Each row is a point on a tangle of strands that fork, close into loops and nearly touch. The rows are in no order.
In the rows, zero is written as 128.
Points whose rows are less than 100 apart are linked; no others are. Some points are linked to none.
j_385: [171 196 151 103 136 105 134 102 148 170 171  88 136  47 139  78 139 150
 112 171 148 112 179 130]
j_368: [126  72 189 220 129  89 137 145 133  66  82 131 132 140  75  89 149  81
 154 125  96 124  71 149]
j_884: [133 117  89 106 109 120 133 106 154  90 113  64 181  77  80  91 125 155
 147 129 134 135 175 116]
j_404: [177 164 138  88 116 127 159  93 133 166 176 117 132  87  96 117 100 156
 135 163 139  83 178 130]
j_364: [113  92 109 116 132 138 104 158 110  85 133 114 137 127 140 102 116 142
 143 109 119 115 127 103]
j_293: [106 112 103 136  99 155 154 143  71 217 137 144 160 177 124 233 134 130
 134 154 129 111 106 131]
j_587: [116 102 142 187 123 111 149 109 148  66  58 112 166 129  45 125 135 118
 142 120 128 169 102 139]
j_597: [174 137 101  92  95 164 146 123 118 197 172 131 155 160 127 159 128 186
 164 176 149 111 166  95]
j_32: [135  97 167 173  96 129 160 143  65 104 117 127 168 142  82 142 128 116
 129 162  91 100  65 137]
j_108: [137 141 101  60  86 139 113 146 142 158 130  98 138 102 160 102 102 178
 145 141 166 121 186  78]
j_916: [188 135 135  93 109 124 137 136 147 105 157  91 128  97 120  32  98 165
 130 160 124 148 163 112]
j_598: [125 167 128 155 167  89 126  81 180 141 127  67 148   9 139  64 175 131
 121 131 125 165 178 157]
j_865: [155 189 117  52 114 131 108 140 149 197 138 116 117 106 167 106  96 159
 126 120 171 131 185 103]
j_379: [155 127 178 124  92 109 150 138 141 109 157 108 169 135 148  73 172 162
 143 206 125 117 137 121]
j_366: [ 97 106 184 249 137  86 130 131 133  87  94 164 151 153  75 122 148  76
 154 126  98 138  84 132]
j_796: [100  89 112 144 126 144  96 168  88 122 123 181  83 158 138 179  87  98
  91  80 133 111  90 155]
j_265: [138  74 123 137 125 153 136 164  66  80 128 121 131 127  98 104  98 110
 136 102  95  94  85 136]
j_669: [132 122  96 116 185 138 133  78 137 149 125 118 130  35 100 138 119 121
 115  94 129 119 178 191]
j_654: [125 165 164 167 153 125 130 104 132 122 152 155 132 144 141 144 179 122
 102 156 119 130 114 126]
j_529: [ 88 122 135 116  80 121 135 119 110 145 138  92 191 125 133 152 172 141
 151 159 147  92 155 104]
j_811: [ 96 117 113 159 165 117 110 116 186 105  99  95 119  90 128  54 134 121
 131  89 132 188 169 142]
j_464: [176 155 113 102 157 145 120 132 124  87 164 147  64 153 167  98 112 135
  61 120 154 150 122 144]
j_452: [148  80 120  99 118 153 124 168 112  85 117 139  70 169 168 104  86 107
 117  93 123 121 109 130]
j_758: [136 164 125 129 168 112 114 117 110 127 163 151  78 126 128 134 134  95
  90  93 119 128 115 153]
j_468: [112 202 142 155 173  92 118  97 159 161 105 126 152  79 146 147 189 116
 141 122 143 129 170 120]
j_145: [123 117 126 133 143 119 125 130 182  94  88 101  92 136 148  53 101 127
 118  97 125 194 139 137]
j_608: [ 96 127 143 201 165 110 151  89 123 120 103 120 147  72  69 156 134 103
 123 104 106 130 126 163]
j_378: [ 78 148 105 127 153 100 114 107 158 160  56 135 143  98  93 188 122 107
 144  72 156 135 144 142]
j_29: [ 81 121 156 143 120 119 113 146 150 137 118 133 123 185 176 125 168 123
 122 130 142 146 130 108]
j_103: [ 89 108 136 204 184 114 101 106 184  96 101 123 126  81 110  91 162 111
 119 100 132 168 173 173]
j_687: [ 95  87 118 115  72 131 141 154 112 106  91  89 166 162 114 132 124 130
 155 129 138 132 114  95]
j_43: [160 149 148 112 124 151 144 116 102 155 204 143 145 122 144 166 143 156
 129 177 132  73 144 128]
j_905: [ 85 130 103 146 168 131  94 126 129 122  97 129 146  89 118 153 158 130
 123  90 141 127 148 139]
j_724: [ 85 114  76 123 112 136 102 156 101 152  85 132 137 144 124 182  88 123
 147  70 126 142 110  98]
j_151: [122 116  81  59  88 155 104 157 130 165 132 127 148 131 167 161 121 170
 162 128 164 110 173  91]
j_439: [153 108 140 166 160 120 131 122 167  49 121 112 136 109 115  48 152 135
 120 129  98 181 128 147]
j_194: [164 114 149 128 110 147 138 169 122 123 144 136 115 207 194  82 161 136
 136 161 123 144  96 103]
j_405: [112 114 155 143  88  97 146 139 138 100 113 112 167 171 131 100 171 113
 164 167 101 137  94  99]
j_656: [174 112 141 105 139 141 138 134 130  75 139 119 102 132 126  67  99 137
 112 128 114 137 126 146]
j_217: [139 126  84 115 115 148 124 155  93 159 136 169  79 192 153 185  88 113
 116  95 122 150  84 112]
j_140: [ 56  97 141 156 134  96 121 107 149 112  84  90 137  90  93 128 161  99
 125 101 140 125 146 149]
j_285: [147 175 166 105 110 101 121 138 126 156 196 105 124 117 176  62 147 143
 124 168 124 115 137 103]
j_342: [ 94  88 161 182 113 122 128 161 120 126  80 143 109 200 100 134 113  82
 138 104 119 140  80 119]
j_109: [135 154  92  35 132 131 101 140 137 178 136 158 102  94 177 169  88 136
 125  96 163  92 172 136]
j_201: [135 128 182 147  77  96 163 100 154  98 123 101 184 133 122 115 180 149
 138 218 120 133 124 124]
j_5: [172 124 166 122 101 122 132 165 130 104 162 116 135 161 176  45 158 152
 129 180 105 126 112 112]
j_647: [ 95 124 140 182 153 125 100 141 142  95 124 151 134 152 113 112 143 117
 134  97  96 155  99 103]
j_878: [141 169  98  76 176 120 117 102 154 167 103 140  95  79 133 168 105 121
 124  84 148 129 156 164]
j_828: [133 192 124 109 172 113 133  94 140 191  94 147 126 102 125 199 158  99
 142 112 148 110 146 140]
j_304: [161 189 101  75 144 117 126  95 156 166 117 103 168  59 116 116 133 165
 173 133 151 126 193 104]
j_649: [158 107 130 108 104 159 138 170 139 120 126 138  83 220 209 111 122 150
 122 130 140 162 101 104]
j_453: [ 99 118  91  84  92 151 116 161 120 152 137 106 136 171 170 142 120 154
 152 120 133 126 139  69]
j_641: [155 101  98 103  97 170 151 139 103 201 179 140 114 213 169 171 134 166
 141 182 134 130 125 122]
j_638: [ 92 102 123 214 166 124 125  91 153 102  67 123 129  98  62 139 125 109
 132  97 134 162 134 183]
j_785: [ 93 150 148 200 141 107 136 112 103 118 120 138 177  85  71 173 144 102
 124 123  88 120  98 113]
j_20: [148 167 101  85 150 139 140  89 129 166 123 144 125  96  94 179  97 136
 126 116 138 106 137 153]
j_81: [ 83 133 141 219 155 129 101 123  94 131 100 161 170 115  87 183 144 102
 123 106 131 117 103 126]
j_344: [109 174 138 136 182  98 133  71 168 174  87 128 122  65 116 158 162 101
 134 101 158 126 170 151]
j_106: [121 111 125  97  99 126 144 130 152  82  84 105 132 162 131  83 110 138
 143 118 121 170 111  98]
j_269: [121 138 116 112 176 129 116  95 152 157 137  93 105  26 142 101 144 121
 114 110 143 119 178 173]
j_299: [129 199 132 124 142 100 109 114 161 166 121 109 167 103 175 108 182 160
 130 146 154 164 153  91]
j_42: [159 130 145 113 106 163 146 131 105 140 189 143 125 171 161 128 146 159
 128 190 140 112 136 125]
j_205: [154 130 124 122 126 154 133 129 109 107 125 152 120 163 112 141 114 140
 123 126 118 144  89 130]
j_436: [ 91 121 141 201 156 111 111 136 118 129  98 164 105 144  82 162  93  84
 103  78 117 143  95 149]
j_637: [108 134 131 177  94 136 157 109 101 142 120 126 215 148 109 197 178 146
 153 175 113 120 104 102]
j_294: [145 161  72  68 153 138 115 119 164 153 114 114 106  72 138 118  88 152
 125  90 145 153 173 141]
j_998: [139 105 156 175 173 116 107 136 156  79 126 126  62 122 144  36 136  91
 107  95 125 165 130 179]
j_751: [147 122 123 118 158 150 142  94 116 115 163 133  91  89  89 147  85 118
  87 113 122 104 125 181]
j_651: [170 109 126 107 104 174 154 142  81 117 148 144 106 157  93 155  77 131
 122 143 114 113  82 147]
j_216: [153 155 104  82 106 155 147 103 136 199 123 140 146 155 129 192 124 166
 154 155 143 123 141 115]
j_425: [ 77 104 107 160 164 122 109 114 163 124  64 137 108 111  86 168 111 111
 121  77 157 159 150 164]
j_514: [106 140 128 126 112 119 134 106 109 134 128  99 190  75  98 164 156 135
 151 135 122  75 147 107]
j_877: [139 122 152 188 187 131 125 101 156  75 134 144 119 101 118  98 152 116
 107 123 104 155 117 158]
j_782: [186  99 121  76  89 161 147 139 110 113 159 137  90 154 115 107  56 136
 133 127 127 106 117 126]
j_196: [137 179 161 131 169 107 135 104 158 142 132 129 101 102 142  97 149 128
  94 141 142 157 140 165]
j_313: [159 128 142 139 126 142 153 128  70 117 145 140 153 124  78 169  97 120
 116 149  95 104  79 141]
j_159: [142 151 125  98 114 137 131 118 143 132 126 116 159 138 131 119 137 179
 140 160 145 138 145  97]
j_136: [134  83 148 177 144  84 142 135 171  65  88 112 116 130  95  41 132  75
 155 100  87 163  88 157]
j_114: [ 77 104 111  98  87 132 125 132 127 126  95  92 167 137 122 153 147 148
 138 136 166 117 152 111]
j_685: [ 93  85 147 185 137 144 127 126 110  95  68 146 156 119  74 174 108 125
 107 114 150 146 113 165]
j_494: [177 112 167 147 127 123 162 110 136  66 141 117 148 103  89  74 134 128
 132 172  85 130 114 150]
j_892: [109 155 164 179 161  85 126  97 182 128 133  98 128  59 142  64 171 110
 117 130 112 163 156 152]
j_473: [121 101 115 100  70 129 151 132 122 106 133  77 159 134  96 100 114 137
 163 149 127 108 126  96]
j_741: [120  98  85  97 104 144 115 169  84 119 130 131 121 126 115 142  53 129
 134  88  99 116 102 103]
j_711: [108 105 192 193 113  64 139 145 160  78  95 128 147 157 106  71 182  79
 163 153 101 137  87 126]
j_727: [171 162 109  84 128 151 149 110 100 180 189 165  98 138 120 177 109 130
  98 140 136  87 132 146]
j_555: [184 137 175 164 154  87 145 129 154  76 138 151 101 142 137  58 156  99
 103 159  90 157  87 161]
j_688: [127 113 171 175 129 101 152 101 178  60  73 117 158 136  83  98 155 130
 134 160 113 175 113 139]
j_451: [123 175 164 120 113  96 136 111 132 149 177  97 153  90 154  95 172 124
 130 175 114  94 155  99]
j_321: [154 154 120  89 112 123 113 141 155 145 139  85 139  83 155  43 105 167
 138 144 149 142 184  91]
j_105: [ 84 170 138 198 153  92 107 105 160 121 103 142 177 120 110 149 189 114
 141 116 108 146 134  98]
j_316: [166  73 152  99  78 136 159 162 125  83 109 100 154 165 129  61 132 139
 177 157 124 104 106 106]
j_75: [123 168  94 132 201 126 112  96 155 144  99 151 101 102 118 157 122 116
 111  66 131 163 144 152]
j_438: [ 65  99 113 173 129 128 102 131 123  94  81 132 183 112 100 163 159 133
 136 108 152 122 140 126]
j_58: [108 124  92 132 174 131  95 139 131 131 113 187 100 110 134 203 106 118
  89  82 150 115 127 176]
j_36: [110 107 170 155 129 123 135 149  94 112 144 156  90 188 148 126 143  75
 119 118 116 104  72 141]
j_9: [127  90 118 136 114 115 145  96 162  72 106  71 165  84  79  61 139 133
 157 132 109 152 142 144]
j_868: [149  69 166 127 116 131 162 151 122  70  79 118 113 159 106  96 106 111
 140 136 127 119  79 148]
j_76: [103 141  93 144 138 143 103 156  78 189 143 178 124 150 141 222 130 114
 122  92 124 106  92 122]
j_899: [119 171 136  90 141 131 128 104 155 182 122 118 150 108 155 155 164 153
 125 154 172 112 170 124]
j_55: [122 166 113  91 152 111 121 120 171 155 108 106  89 105 148  95 110 120
 103  99 151 176 154 138]
j_922: [114  95 122 123 120 128 135 147 136  97  88 115 111 155 107 101  90 108
 146  87 103 163  84 113]
j_794: [ 77  80 142 136 102 135 118 155 117 133  97 136 121 184 128 159 127 104
 125 126 148 117  95 135]
j_985: [141 137 168 110 118  88 157 133 152 110 138 107 120 135 127  69 127 107
 133 156  99 148 103 132]
j_467: [164 163  98  86 134 132 125 121  95 158 189 173  61 168 157 156 117 113
  82 118 151 104 118 141]
j_847: [135 173 154 177 185 121 133  79 166 119 127 148 123  99 119 137 166 121
 101 135 125 147 134 147]
j_432: [ 98  75  99 151 160 138 104 142 140  77  89 130  96 118 120 109  89 122
 119  65 121 158 130 160]
j_601: [152 108 149  80  92 133 142 160 149 108 116  89  98 147 180  39  93 153
 123 150 158 157 141 106]
j_117: [137 136  94  65  99 151 117 139 106 206 179 146 105 148 176 174 113 144
 131 142 147  85 149 116]
j_352: [134  82  79  82  95 162 115 157  86 159 149 172  97 164 161 212  74 139
 110 120 147  84 110 154]
j_769: [134 160 116  87 157 130  96 130 141 157 145 117  92  62 173 102 125 142
  88 118 162 114 180 164]
j_603: [133 161 102  87 132 128 124 109 126 170 130 106 171  59 121 163 154 135
 170 134 166  61 195 124]
j_348: [ 64 102 167 220 121  89 117 117 160  95  71 123 152 146  70 141 157  95
 140 125 155 129 126 131]
j_668: [ 90 109  81  83 114 130  90 140 111 144 108 126 149 107 134 181 102 146
 132  94 141 102 136 116]
j_531: [133 106  68  58  97 142  99 150 115 189 162 174  94 146 188 204  77 140
 129 100 143  91 134 123]
j_786: [107 131  82 109  98 142 124 150 107 185 145 147 101 206 181 177 122 126
 136 113 112 144 108  94]
j_255: [101 143 188 174 139  98 106 138 167 112 119 144 140 169 161  95 189 124
 120 157 147 160 124 116]
j_855: [122 108  95 146 130 148 114 162  59 121 118 147 148 115  87 165  77 113
 119  95 105 126  85 118]
j_644: [126 138 101  91  93 137 133 121 107 167 151 117 188  89  93 168 127 154
 165 146 154  68 172 100]
j_97: [121 103  87  95 148 150 102 137 135  89 138 106 128  83 138  71 107 146
 127 105 115 128 159 125]
j_197: [136 173 131 122 174 123 124 101 114 139 162 136 129  80 137 152 150 119
 105 130 127  92 150 136]
j_104: [143  89 137  84  66 139 134 156 117 109 152  91 156 159 140  73 120 162
 172 161 117 111 136  77]
j_361: [105 104 106 100 141 138 111 129 131 113 105 131 101 113 117 141  87 123
 110  89 138 137 136 150]
j_262: [112 150 173 119 117 114 156  91 137 144 134 122 110 130 115 145 131 113
 115 154 130 112 123 156]
j_805: [ 93  79 152 206 134 124 120 163  99 104  60 157 133 146  58 164  83  93
 113  93 142 144  88 154]
j_341: [102 112  86 100 137 126  87 146 118 140 138 177  72 136 171 193  91 106
  79  70 144 104 117 161]
j_745: [103 113 148 219 179 107 109 125 163  98 118 152  85 129  81  95 121  70
 118  74 111 152 119 156]
j_872: [143 116  86 126  95 182 158 141  74 193 171 146 135 187 133 194 121 151
 147 159 112 121 101 114]
j_502: [ 99  99 138 187  89 126 145 133 117  88  68 123 185 170  70 150 134 121
 145 136 133 164  91 117]
j_486: [139 134  82  80 130 156 121 130 129 165 118 160 124 154 139 197 100 161
 137 114 144 137 132 104]
j_883: [112 125 157 181 117 125 142 137  85 148 160 152 123 177 132 159 155  96
 124 143  98 113  72 129]
j_528: [ 92  82 124 166 105 142 106 182  63 122  80 145 160 155  97 171  95 117
 119  99 120 144  76 114]
j_802: [ 75 160 124 154 139 121 114 118 141 172 108 153 137 163 136 177 167 111
 135 108 137 135 114 108]
j_571: [187 171 142 114 146 118 136 116 128 125 187 116  71 100 160  60 128 127
  62 140 139 134 141 164]
j_714: [202 153 158  90  97 124 147 131 152 128 189 112 145 118 128  52 123 179
 142 197 117 133 153 103]
j_24: [127 111 126 109 111 150 121 152 152  97  88 145  83 194 177 124 101 148
 116 115 147 173 128  98]
j_52: [137 112 114 126 143 109 149  87 170 103 128  68 134  60  93  40 125 131
 134 136  87 172 154 160]
j_957: [ 98 122 153 142 113 109 152  98 129  91 116  91 176  90  89 140 159 128
 131 155 136 105 149 135]
j_95: [126 141 106 124 101 145 158 112 112 173 125 124 186 156 104 196 146 152
 158 162 125 126 112 102]
j_480: [ 74 133 129 133 131  90 125  95 160 119  88  86 170  80 102 143 169 128
 131 130 162 110 174 129]
j_948: [142 118 181 170 120 107 163 118  93 113 156 132 147 143 111 146 150  93
 125 168  72 101  68 130]
j_447: [137 118 124 136 179 153 121 105 159  96 136 102 125  61 133  77 137 154
 108 126 134 170 174 175]
j_973: [132 131 180 200 164  81 122 118 166  69 144 143 115 119 120  70 173  91
 123 137  96 151 116 152]
j_541: [167 109 119  98 101 185 141 146 104 143 150 140 117 196 157 142 113 166
 138 162 137 139 110 109]
j_130: [110 148 149 174 161 116 124 111 129 124 142 170  77 163 102 142 127  83
  96 101 125 137  83 146]
j_640: [ 67 147 134 184 162 106  91 123 174 122 106 140 128 133 116 115 154 109
 134  94 132 151 140 115]
j_483: [ 81  63 124 149 132 121 125 152 138  85  55 120 109 142 100 122  77  90
 137  74 131 158 104 132]
j_234: [167 205 132  95 135 104 139 100 133 169 183 132 114 119 136 104 120 128
 117 140 103 135 120 116]
j_209: [139 154 196 189 135  94 150  94 138  90 154 141 154 124 144 134 182 120
 122 194  88 123 111 130]
j_754: [114 140 104  68 129 127 100 138 106 189 149 139 119 109 162 187 125 132
 124 122 160  63 159 140]
j_173: [103  90 129 173  85 149 155 147  62 174 120 134 169 191 121 191 141 121
 144 158 122 128  83 122]
j_734: [160 113 118  85  77 156 133 155 107 154 195 121 102 173 173  81 102 148
 142 164 135 113 146  88]
j_772: [121 164  98  93 128 122 146  89 129 167  90 115 171  76  83 196 115 132
 153 124 150 106 152 134]
j_311: [106 160 141 156 178 114 127 105 100 145 153 145 125  78 111 174 153  91
 108  97 107  91 118 152]
j_549: [164 103 177 159 142 111 140 152 158  82 110 149  82 184 143  69 141  92
 124 126 112 153  78 152]
j_308: [179 183 160 132 158 108 153  90 136 118 163 112 148  40 143  94 158 151
 113 185 115 100 172 135]
j_65: [142 177 132 137 152 148 146  87 103 171 133 161 160 127 124 216 159 137
 143 147 136 108 126 134]
j_413: [118 118 152 176  78 114 159 119  95 112 146 111 206 141 118 144 181 134
 166 189  91 110 106  96]
j_280: [183 140  94  70 125 163 113 149  99 127 210 150  76 135 162 103  89 156
 116 124 136 104 150 102]
j_195: [130 104 168 164 112 104 177  96 128  71 118  95 170 102  76 107 144 113
 135 167 101 110 110 147]
j_524: [113  79 159 142 126 137 145 128 117  80  87 117 134 130  80 129 105 117
 128 135 135 120 109 166]
j_419: [127  77 100 120  78 155 124 179  86 140 121 122 132 204 151 149 110 135
 162 124 101 128  91  86]
j_565: [ 96 117 101  81 128 141  97 131 148 134 115 122 121 108 149 148 113 144
 122 115 164 111 165 142]
j_573: [ 70  90 120 166 101 133 108 153  90 133  82 134 180 136  97 193 127 123
 133 106 147 120 106 121]
j_874: [135 116 108 115 134 130 134 127  74 130 159 158  84 117  98 172  86 106
  83  99 125  88 104 167]
j_717: [146  65 143 142 131 150 138 166 120  69  74 144  74 163 128 112  88 100
 121  95 128 120  88 146]
j_501: [148  84 149 123 129 120 138 155 164  79  83 109  69 156 152  47  93  97
 131  91 116 161 106 128]
j_355: [106 158 139 178 155  82 127 101 162  94 136 113 160  66 112  92 177 111
 134 129  78 141 137 121]
j_861: [ 90 110 152 187  90  81 134 133 150  79  84 110 188 154  99 101 181  98
 160 138 121 151 110  98]
j_469: [154 172 113  85 116 125 142 123 118 193 177 129 123 155 139 135 126 136
 142 144 106 130 120  94]
j_755: [115 155 157 153 130 133 147  99 122 149 132 141 159 142 145 178 184 138
 129 181 140 107 132 118]
j_162: [155 118 111  71 123 156 111 146 108 106 170 150  91 131 166 137  96 147
  89 123 146  96 148 134]
j_110: [162 165  89  88 156 129 131  95 160 141 134  91 135  51 109  94 111 158
 142 110 127 157 185 137]
j_334: [144  66  92 129  92 173 127 195  72 106 115 145 100 194 167 147  83 119
 143 105 116 127  69 104]
j_793: [133 164 140 111 149 119 111 132 162 126 132 120  94 132 169  74 128 136
  89 125 134 161 133 120]
j_256: [ 96 137 132 145 106 121 131 123 117 141 123 117 151 149 113 127 149 113
 148 143  94 143 103  97]
j_530: [147 108 141  95 143 157 138 115 148  96 127 106 117  96 120  82 113 157
 101 153 146 135 153 169]
j_547: [153 119  97  84 124 145 112 166 115  85 153 136  46 155 205  70  89 115
 100  93 135 129 134 114]
j_642: [111 118 108  95 118 129 118 141 169 106  79 103 102 139 162 102  93 145
 130 102 151 174 143 105]
j_56: [111 145 124 152 188 111 120  95 142 128 149 131  70  91 119 112 131  81
  81  81 113 140 134 186]
j_938: [ 92 158 121 118 136 118 115 127 133 146 119 132 121 152 123 145 130 119
 131 100 110 154 108  97]
j_775: [ 89 146 109 114 130 136 119 128 115 200 127 148 148 148 162 203 172 123
 142 133 149 103 135 115]
j_472: [143 210 147 141 177 107 107 104 152 158 135 121 140  71 185 110 187 150
 113 149 141 134 162 125]
j_680: [ 79  67 139 149 139 134  98 159 125 103 105 153  87 154 134 142 113  93
 114  95 139 112 115 154]
j_876: [108  94 115  98 109 139 123 147  77 156 129 146 115 143 113 198  85 119
 107 124 129  87  99 150]
j_544: [140 102 106 111  82 161 131 149  75 148 172 123 165 154 112 149 113 159
 165 147 112  91 126  90]
j_666: [109 159 158 214 160  85 126 104 143 101 126 149 162 105  86 134 164 106
 136 131  69 147 105 115]
j_306: [161 186 104  57 149 133 105 135 137 182 157 143  85 122 180 127 129 143
 104 112 158 144 150 111]
j_86: [130  80  89  93  79 171 128 171  69 145 155 136 130 150 121 161  60 155
 155 122 116  91 115  99]
j_305: [148 117 132 138  83 148 142 133 101 130 171 119 192 151 120 125 159 163
 164 185 103 114 135  80]
j_809: [173 116  90  83  68 167 131 137 100 203 213 149  98 170 141 169  84 151
 153 141 142  90 157  94]
j_909: [ 68 111  74 100  84 135 107 152 125 155  92 119 142 168 156 186 127 135
 159 104 142 143 139  79]
j_179: [163 133  89  85 102 154 127 153  91 144 181 168  67 195 187 163  93 120
 103 116 129 126 102 119]
j_276: [127 105 139 164 131 123 115 165  98  84 124 141 146 165 121 108 134 104
 148 113  90 135  62  99]
j_340: [172 112  96  69 124 147 146 131 132 109 131 134  57 140 126 134  40 133
 112 101 122 138 129 134]
j_466: [146 138 116  83 127 131  93 163 138 119 149 112  72 132 198  71 102 147
  88 127 152 149 143 105]
j_186: [147 100 125 130  91 144 141 166  90 119 132 129 136 185 115 109 114 127
 160 134  82 127  65  87]
j_25: [145 133 113 128 163 147 152  78 135 117 139 113 135  66  75 133 111 133
 123 126 110 117 146 173]
j_332: [199 136 134 103 140 134 132 143 129  90 173 127  63 137 161  43 105 130
  86 137 137 140 124 147]
j_686: [108 109 145 154  99 117 141 127 155 109  72 136 158 202 113 145 150 135
 154 146 137 184  98 108]
j_693: [118  70 141 210 159 116 134 128 145  81  93 125  83 129  82  77 112  77
 137  79  96 160 100 184]
j_446: [110 152 120 105 110 137 139 131 124 199 153 121 130 194 173 161 147 132
 152 154 125 147 118  98]
j_227: [125 169  98  90 147 139  90 143 116 165 161 154 113 143 187 133 148 138
 117 111 133 119 146  97]
j_707: [170 127 182 153 125  99 155 125 131  69 165 133 148 118 133  78 167 115
 123 199  80 112 103 134]
j_349: [153  75 138 117 114 122 146 146 158  67  85  80 104 117 125  27 114 118
 150 115 102 146 115 138]
j_500: [197 180 132  72 127 141 113 119 127 178 197 136 100  81 153 107 107 174
 118 153 181  86 194 130]
j_836: [134 149 132 111 124 133 116 138 122 151 156 148  67 193 180 112 132 113
  93 120 135 141 109 121]
j_880: [119  85 169 188 158 132 119 146 151  70 109 148  85 159 132  83 138  99
 114 109 133 135 111 163]
j_44: [ 70 134 120 171 129 123 104 129 107 159  81 159 172 120  97 229 154 116
 131 106 152 114 124 120]
j_353: [169 183 158 124 147 109 127 118 156 138 174  96 113  50 167  47 133 146
  78 158 141 144 154 163]
j_19: [156 169 164 117 122 105 156  97 132 138 155 125 119 140 108 106 131 116
 115 166  96 128 105 132]
j_739: [131 100 129 148 115 175 133 150 103 130 118 146 137 199 139 161 141 153
 132 152 130 150  89 117]
j_279: [109  78 107 151 134 143 132 155  77 101  94 120 124 108  81 133  68 100
 114  83 106 127  84 156]
j_176: [180 190 116  70 161 128 109 115 143 177 144 132 120  64 152 129 129 146
 116 132 170  96 188 146]
j_672: [133 133 109  66 118 133 135 124 114 147 162 112 104 105 112 119  79 137
 135 115 130  92 150 126]
j_184: [109 111  75  92  77 151 127 143 106 195 132 119 176 145 147 196 131 166
 173 143 154  95 160  95]
j_962: [ 83 123 173 229 116  88 124 136 122 118 114 152 168 173 106 152 178  94
 148 136 111 135  95 115]
j_373: [132  94 166 181 126 110 133 156 154  95  74 151  87 203 115  84 127  83
 146 102 115 155  75 119]
j_987: [145 117  76  72 107 152 109 156 122 137 155 161  80 152 195 161  68 143
 101 103 149 129 141 118]
j_921: [ 90 110 103 131 146 131  99 140 121 155  72 177 132 128 115 211 100 129
 110  87 155 134 112 155]
j_303: [128 164 146 132 135  97 131  88 168 113 117  91 175  67 124  91 174 156
 126 161 137 149 168 125]
j_354: [118  79 124 143 126 105 141 121 147  75 102  84 127 100  86  53 117 101
 148  94  89 158 117 147]
j_520: [ 93 139 113 115 136 144  86 155 132 139 116 144 136 160 187 152 158 142
 120 112 151 140 139 104]
j_545: [130 134 154 137 135 121 131 113 164  76 105 124 147 136 127  93 153 151
 119 148 123 169 130 131]
j_976: [130 156 102 119 146 155 124 116  90 183 121 167 142 121 113 230 131 132
 122 112 129 105 108 136]
j_331: [122 178 137 114 152 105 135  88 137 165 113 100 172  64 140 156 185 131
 141 142 160  86 181 130]
j_562: [133  84 121  95 110 142 143 114 134  94 129  91 125  86  80  83  83 150
 131 134 137 103 166 145]
j_553: [184 157 116  71 131 152 117 120 117 199 198 146 131  93 135 151 115 163
 158 154 159  67 191 108]
j_551: [113 128 100 119 162 139 105 113 149  97 109 102 148  60 125 107 143 152
 126 109 134 136 169 144]
j_172: [139 144 134 125 147 158 119 123  87 130 173 153 129 113 138 178 146 127
 106 149 132  83 125 143]
j_864: [165 189 169 127 143 103 168  63 149 149 144 110 159  59 129 147 161 140
 135 189 116  96 162 124]
j_263: [157 162 130  87  85 150 143 124 136 204 158 117 134 167 169 128 139 179
 138 180 159 137 172 104]
j_660: [164 159 127  81 111 140 113 159 109 153 208 123 107 138 176  77 124 150
 115 147 146 105 152  97]
j_46: [152 152 119 113 142 127 131 108 137 106 165 116 146  91 101  90 129 145
 136 140  84 127 144 119]

A piece is two or more points that can be reached from each other along the links. Count, over all rows, the pieces, the separate loops (a circle has one, a figure eight two, a Y none), the forks (points with three links) and the tips (points with one).
pieces -> 6
loops -> 0
forks -> 33
tips -> 45

A fork is a point with three links, a tip a point with one. Leave the first point through the second and follow the links. Name the first fork or tip that comes.
j_553, j_500 -> j_531
j_758, j_130 -> j_793
j_106, j_922 -> j_151
j_452, j_717 -> j_56
j_962, j_366 -> j_775
j_909, j_724 -> j_642
j_775, j_802 -> j_962
